A landscape with many peaks, sampled at points; each row gives a point and its height.
From any point a climber steps to the highest of the 2 points nearest to it. It stops when none of these is higher. Distance is the straight distance between rows; heights are no part of it.
q_928 height 6.09: [ -4   8 -23  17   3   8 -31  13   4  -7  14 -19   8  -4  -8  19   3 -15
   7   0  -5  -4   4  11]
q_314 height 5.09: [ -7   8 -11  -7  -7  -8   0  36  28  12  -7 -22 -14  -9 -24 -43  -1  37
 -19 -16   2  -3   8 -25]
q_621 height 6.14: [-14  -9  25   5   1 -32   8 -21  32  39  -4 -29  34  12 -20  12  -2 -16
  -4  15 -40  28  -2  -1]
q_118 height 6.93: [ -6   4  13   1   0  -1  16  -2  23 -11  12 -10  -1   5 -12  -9  -5  21
  -4   6  -3   3   3 -13]
q_232 height 1.32: [ -3 -13   8   4  13  -7  20 -26   2  20 -39   8  -1   2  -3 -25  -7  31
 -12 -28  18  18  -3 -13]
q_801 height 5.89: [ -6  10   2  -3   2  16   2  13   2 -14   5 -12  14   1  -3   0   0   8
   5  -4  -8   4  -1   6]
q_348 height 3.22: [ -3  13  19 -25 -24  15 -21  37  24  14 -29 -24  -2 -22  -6 -32  13  -8
 -16  16 -29  20   4 -14]
q_639 height 5.44: [ -6   3 -45  23  -1   6 -36  13 -10  -4  22  -7   8   1  -7  18  -7   1
   4 -14  16 -17  13   9]
q_66 height 0.98: [ 25   3  18 -45  -6  36  16  29 -12 -26  -9  14 -49  -2  16 -15  25 -26
   3  37  11  -6   5  10]
q_331 height 4.11: [ -8  -7 -17  22   5 -12 -23 -16  11  12  19 -16  27  11 -10  38  -4 -24
   8  14 -21   5   4  12]
q_279 height 0.41: [ 20   6  27 -33 -15  22   8  19  -8 -28  27  16 -36  -1  14   2  24 -57
  14  54 -15 -14   5  25]
q_971 height 1.61: [ 10 -10   9  -8   7 -12  33 -37 -14   4 -32  11 -12   6  14  -1 -10  18
  -1   3  10  13  -5 -24]
q_952 height 4.66: [ 13   0  -8 -15   0  -5  13  -2  -7 -11   5   3 -20  -2   5   8   1   5
 -14  16  23 -17  11 -13]
q_212 height 0.63: [ 16   4  22 -25  -9   8   5  15  -3 -15  24   8 -26   4  11  21  12 -50
  -2  53  -2 -18  11   5]
q_649 height 4.89: [  1 -24 -44  24   7 -21 -24 -14  15  22   6  -2   4   6 -27   0 -16  11
 -10 -13  18  -1  14 -15]
q_228 height 0.84: [ 18   4  21 -39 -10  18  16   5  -4  -6  12  13 -42  -6   1   8  11 -45
 -13  50   2 -21   6 -12]
q_749 height 2.34: [-10   1  18  -3  16  11  27   1 -26 -24   5  36   8  10  31 -14  -3  23
  16 -27  14  10 -22  15]
q_807 height 4.76: [-15   5  -8   5  -7 -13 -22   8  29  30 -15 -31  23  -7 -10   7   6 -14
 -12  14 -31  16   2  -4]
q_910 height 2.81: [  2   8  24 -15  13  13  42  -9 -27 -25  -7  37 -10   5  30 -15  -1  22
   6  -6  20   0 -19  -6]
q_344 height 3.02: [  0   4 -19  14   5 -18  -8   0 -13 -17  58  10 -19   3  -9  36 -10  -3
   3  10  21 -35  15  -8]
q_742 height 2.03: [ 25  -4 -13  -9  18  11  14 -31 -30 -20  -8  33 -17   9  36  18  -9   0
   8  -4  29   4  -7  -4]
q_131 height 3.06: [  6  -1 -43  22   7   8 -43   6 -19   3  -6  -6  -3 -11   4  25  21 -29
  10  -3   3  -9   0  41]
q_221 height 5.54: [ -4  -4 -12  -2   7 -23   7  13  29   6   1 -10 -33  -6 -32 -35  -7  43
 -15  -4   5 -14  12 -29]
q_730 height 7.23: [  7  -6 -37   2  -3   6 -20   6 -14   5  -5 -13 -14  -6 -10  -9  -5   6
 -10 -15  38  -7   9  -3]
q_104 height 2.57: [ -3  -5  48 -17  -2  -9  44 -14  -5 -14 -14  21 -17   2   7 -32  -2  35
  -2 -10  -7 -10  -7 -13]
q_661 height 1.86: [ 18 -16 -37  18  11 -15 -10 -40 -16  -1  14  26   6   9   2  39 -22  -3
   1  -9  25  -7  10  -1]
q_256 height 2.88: [ 11  -1  41 -20   1  -7  49 -17   0 -13 -23  25 -24  -5  13 -19  -3  17
  -3   4  10  -7   1 -25]
q_33 height 2.51: [ -9  -4 -33   5  -4   2 -56  21 -15   4   5 -28 -16 -18  13  36  13 -36
  -7  30   7 -12  11  19]
q_307 height 5.24: [  7 -21 -34  17   5  -4  -8 -25   3  21 -12   0   9   9 -20   6 -10   8
 -15 -30  18   8  -5  -5]
q_698 height 4.65: [ -6   2  -2   6  -6  -8 -26  -8   4   4   8 -28  31   0   2  36  11 -41
  16  20 -39  -1   1  22]
q_657 height 0.72: [ 20  11  38 -38  -9  28  29  20 -12 -24   9  34 -44   3   9 -19  16 -34
  17  36   5  -5  -8   6]
q_607 height 3.62: [  7  -1  14 -16   3  15  25 -14   5  -1 -33   5  -8  -6   9 -25   3  21
 -10  -4  24   5  -6 -15]
q_111 height 3.24: [-28   3  -5  27   2   5  -6  10  -6  -8   6   1  26   5  -4 -19  -6  30
  16 -41   1   0  -9  13]
q_298 height 5.38: [-21  -8  25  19   0 -25   3  -6  16  40 -10 -14  39   4 -24  -1  10  -3
   2  -5 -35  32 -13  13]
q_905 height 7.43: [ -3  14  25  -2 -14  -5  20  13  21 -23  38  12  -8   2 -21   6  -7  -1
  11  12 -21 -19   7  -4]
q_424 height 3.91: [  1  -9 -14   1  -1  -8 -21 -11  -1  16  -6 -22   7   0  -7  16   3 -24
 -16  21  -1   6  13  -4]
q_881 height 3.60: [  4  -4 -26   0   4   4 -26 -15  -3  37 -23 -22   1 -10 -13  13  18 -37
 -14   9   3  11   3  11]
q_364 height 5.32: [ -5   6  -4   4  -1   3 -16  13  13  -8  12 -25  20   1   0  27   5 -23
  17  17 -26  -9  11   5]
q_159 height 1.33: [ -5  -3  -2  16  10  -7  12 -14  -7 -17  12  14   9  14   2   9 -22  20
  15 -17   5  -4  -4  -2]
q_47 height 6.62: [ 10 -17 -45   6  -3   8 -32  -6 -23   2   5  -5 -19 -14   1  13  -6 -10
 -20 -11  41 -15   8   3]
q_322 height 2.35: [ 23   2 -20   4  22   2   7 -20 -22 -24  23  36  -4  13  28  36 -10  -1
  11  -2  27 -12  -2  -6]
q_200 height 3.46: [-11  20  -6 -15 -31   7 -33  46  17  19 -35 -35 -11 -23  -9 -25  12   1
 -21   8 -23  15   3 -17]
q_517 height 4.44: [ -6  21  10  -8 -23  16  -4  44  21  -8   1 -24 -12 -13 -14 -30   6  15
  -5  -3 -18   2   8  -8]
q_361 height 4.35: [-20  12  21  18  -6  -8 -17  14   8  18 -13 -12  44  -4 -11  -1  16  -6
  21 -20 -51  16 -25  33]
q_8 height 4.84: [-13  -2   9  25  -3  -5 -16  -1  11  29  -9 -20  40  -4 -20   1   9  -9
   7 -17 -33  24 -16  26]
q_268 height 1.82: [ 12  -8   4   3  17 -11  30 -36 -11 -10 -14  29  -6   7  17  16 -21  23
  -3 -14  14   3   4 -15]
q_567 height 3.82: [-24   9  16  33  -3   8 -22  16   6   1  -2 -13  47   1   1  -8   6  12
  25 -29 -36   8 -16  28]
q_125 height 1.25: [ 21  -3  31 -41  -7  25  21   7 -11 -16 -10   8 -22  -4  15 -16  27 -24
  -5  38   8  -3  10 -11]
q_408 height 4.31: [-11   5 -11  -5  -3  -6 -16  10  20   8   2 -28   5  -5 -11   3  -1  -4
 -10  10 -16  -1  14 -11]
q_144 height 6.06: [ -2  16  30  -8  -8  14  17  24   9 -18  18   1 -17  -3  -6  -9   7   0
  10   8 -10 -12   2   2]
q_902 height 3.34: [ -5   2 -23  15   2 -16 -24  -2   7 -14  58  -8   4  10  -7  35  -6  -4
   9  13   5 -19  19  -3]
q_319 height 5.35: [-14   1  10   6  -7 -12  -6   1  28  21   1 -27  36   8 -10   9  -4 -24
   7  14 -49  16  -4   2]
q_877 height 2.99: [-22  -2  43 -11 -26   3   7  22  13  21 -31 -13  31 -12   6 -34   2  -7
  -5  -6 -36  24 -19   7]
q_250 height 4.12: [-14  -7 -12  26   8  -9  -8 -12   6  34 -11  -6  24   0 -26 -10  -1  11
  -7 -34 -10  19 -12   6]
q_134 height 1.12: [  2   2  -8  21  11 -11   7 -14 -16 -32  38  29  15  19  13  20 -21  26
  24 -18  10 -18  -6  -6]
q_397 height 3.71: [ -2  -3 -12  15   5 -18 -16 -25   5  -4  34  -2  21  18   5  37 -12  -7
  11  23  -8  -6  13  -2]
q_138 height 6.07: [  6 -20 -43   6   2  -3 -30 -30 -22  16  -2   1  -6  -3   7  29  -3 -15
 -17   1  35  -3  10   6]
q_391 height 3.70: [ -1  14 -27  -3 -18  -4 -42  42  13  27 -26 -41  -5 -17 -10  -8  13  -9
 -19  -2 -13   8   6   1]
q_481 height 3.96: [ -9   3 -22  -7 -13  -6 -36  28  24  20 -11 -43  -7 -11 -10   4   7 -14
 -26  16 -14   1  14 -17]
q_839 height 4.79: [  0  -4 -12  13   6   8  -6 -22  -8  15 -16   7  10   3  -4   1  -6   8
   4 -23  12   9  -3  11]
q_982 height 1.57: [ -4  -7  10  15  15  -4  20 -31 -21   0 -10  23  18   5  17   6 -12  22
  12 -23   8   6 -13  -1]
q_644 height 4.53: [-12  -5 -12  21   3 -15  -9  -5  19  12   6 -11  16   5 -17  -5 -10  19
   4 -12  -4   8   0  -3]
q_906 height 3.27: [ 11   3  33 -17   4   9  39 -10 -14  -6 -32  24  -4  -5  24 -28  -6  20
  -4 -10  20   8 -12  -9]
q_500 height 3.35: [-19   1  36   2  -8  -2  21   8   3  23 -34  -5  37  -4  -1 -35   5   3
  -3 -15 -14  17 -10   7]
q_142 height 4.26: [  6  -5 -23 -10   3 -17  -5  -5   7   8 -10  -8 -23   0  -7  -4   0   5
 -22  10  25  -5  16 -25]
q_862 height 1.45: [  8 -14  -5  -4  13 -14  14 -33   1  10 -40  14 -19  -8  -2 -18  -5  30
 -12  -6  21  13   5 -32]
q_49 height 3.32: [-28  16  -5  30  -9   6 -19  31  10 -15  10 -13  30  -3  -6 -13   5  27
  23 -43 -23  -6 -15  26]
q_461 height 3.74: [-17   1   7   6   2   2   8   2   6  22 -20  -9  28  -6 -11 -21  -1  15
   1 -24  -9  24 -11  10]
q_492 height 3.33: [ 10  -5 -35   7   1  16 -34  -6 -15  26 -18 -11  -4 -16 -10  17  17 -25
  -5  -9  11   0   1  29]
q_179 height 3.66: [-24   1   2  18   5  10   2   5 -22 -17   9  25  24   8  13 -12   0  26
  22 -46   6   5 -15  27]
q_149 height 4.64: [-10  17 -16   0 -16   8 -17  59  26   3  -3 -31  -9 -15 -14 -35   5  23
 -16 -18 -10  -1   1 -12]
q_746 height 0.48: [ 33   4  30 -35 -13  25  25  17  -6 -40  19  30 -34  17  18  -6  15 -46
  25  42  -7   5   0  24]
q_267 height 4.61: [ -4 -19 -40  18   4 -29 -31 -13  28  35   5  -8  15   7 -37   0 -12   4
 -13 -20  -3  12   3  -1]
q_63 height 4.96: [ -6  -5 -34  21  -2   0 -22   8   2   3   9 -16   9   1 -21   0 -17  16
   0 -27   8  -5   6   4]
q_815 height 1.51: [ 26  -1  17 -32   8  18  25 -10 -17  -9 -17  19 -26  -3  26 -10  12 -11
  -9  20  21  -2   0 -13]
q_246 height 1.64: [  8   5  23  10  16   5  24  -6 -24 -45  46  37   4  18  42  23  -4   0
  36   3   0  -8 -21  18]
q_422 height 1.98: [  0   0  22   4  16   3  30  -9 -26 -30  24  38   5  21  47   5  -9   7
  23 -18   8   6 -20  16]
q_574 height 1.34: [  0  13  12  20  13   0  25  -4 -11 -35  45  29  -4  18  20  22 -12  17
  26  -6   8 -17 -13   8]
q_437 height 2.78: [ -8   4 -39  18   3   4 -52  21 -22 -12  12 -18  -3 -19  11  33  21 -31
  17  16  -6 -22  13  33]
q_435 height 5.62: [ 15 -27 -44   6   6   0 -19 -22 -12  24 -17   6  -5  -1 -12  15 -10  -8
 -23 -23  29   0   0   7]
q_598 height 5.28: [  9   6  17 -16   7  -4  23 -10   0 -14  15  12 -23  -1  -1  21   0  -8
  -4  29  10 -27   1 -14]
q_132 height 1.92: [-13   1  34  -3 -10  10  26  12  10  -5 -13  -6   7   0  -1 -42  -6  24
   0 -11  -3  11  -3  -2]
q_850 height 1.04: [ 26   3  32 -45  -5  11  27   3   0  -6  -9  20 -43  -3  12  -8  16 -33
 -13  46  12 -13  13 -21]
q_637 height 6.21: [  1   3  22  -6  -4 -13  15  -7  17 -14  33   6 -14  13 -13  19 -13 -10
  -1  30 -12 -24  14 -13]
q_985 height 1.76: [ 20  -1   0 -16  16  12  19 -21 -20 -12 -19  13 -14   4  29  -3  -2   2
  -9  -4  30   2  -1 -14]
q_819 height 6.08: [ -1  -7   5  -8   2 -19  20  -3  13  -1   2  -2 -18  -3 -17 -15  -2  35
  -9 -12  10  -4   9 -27]
q_580 height 2.04: [ 17  -6 -19  10  11 -16  10 -45 -21  -4   4  26  -3  13  17  29 -24  17
   4  -6  18  -3   3  -8]
q_684 height 2.90: [ -7  17  30 -12 -34   5  -4  32  18  18 -26 -24  24 -18  -3 -30   8  -9
  -6  15 -50  24 -12  -5]
q_296 height 3.95: [  7   0   2 -18  -4   7   9  -8   6   3 -22 -14 -12 -14  -3 -16   1   9
 -20  14  19   0   8 -24]
q_911 height 5.12: [ -4  18  22 -24 -15  26   3  29   4 -11  -1 -12  -6 -14   4 -22   6  -5
  -2  12 -17  -2   0  -1]
q_776 height 2.68: [ 21   5 -17   4  15  -7   4 -16 -26 -22  42  22 -23  10  11  40 -13  -4
   3  16  29 -30   8 -13]
q_542 height 4.27: [ -6 -25 -16  11  13 -26  -8 -21  24  50 -10 -15  17   7 -33 -15  -1  10
 -10 -11  -7  14  -5  -1]
q_374 height 4.23: [ -4  -5   0  13   8  10  -1 -16 -22  -4  -8  19  28   7   4   0   0   3
  18 -35   7  14 -20  29]
q_816 height 2.21: [-17   7  52 -14  -9   6  39  13   4 -15  -5  20   0   2  11 -45  -3  26
  -5 -12 -10  -1  -8   3]

Two climbers start at each pair of points below. Name the first point that both come to, or write -.
q_742, q_374 | -
q_492, q_391 | q_408
q_111, q_232 | -
q_816, q_815 | -

For each start below, name the point where the climber stops.
q_985 | q_928
q_684 | q_621
q_542 | q_730
q_437 | q_621
q_33 | q_621
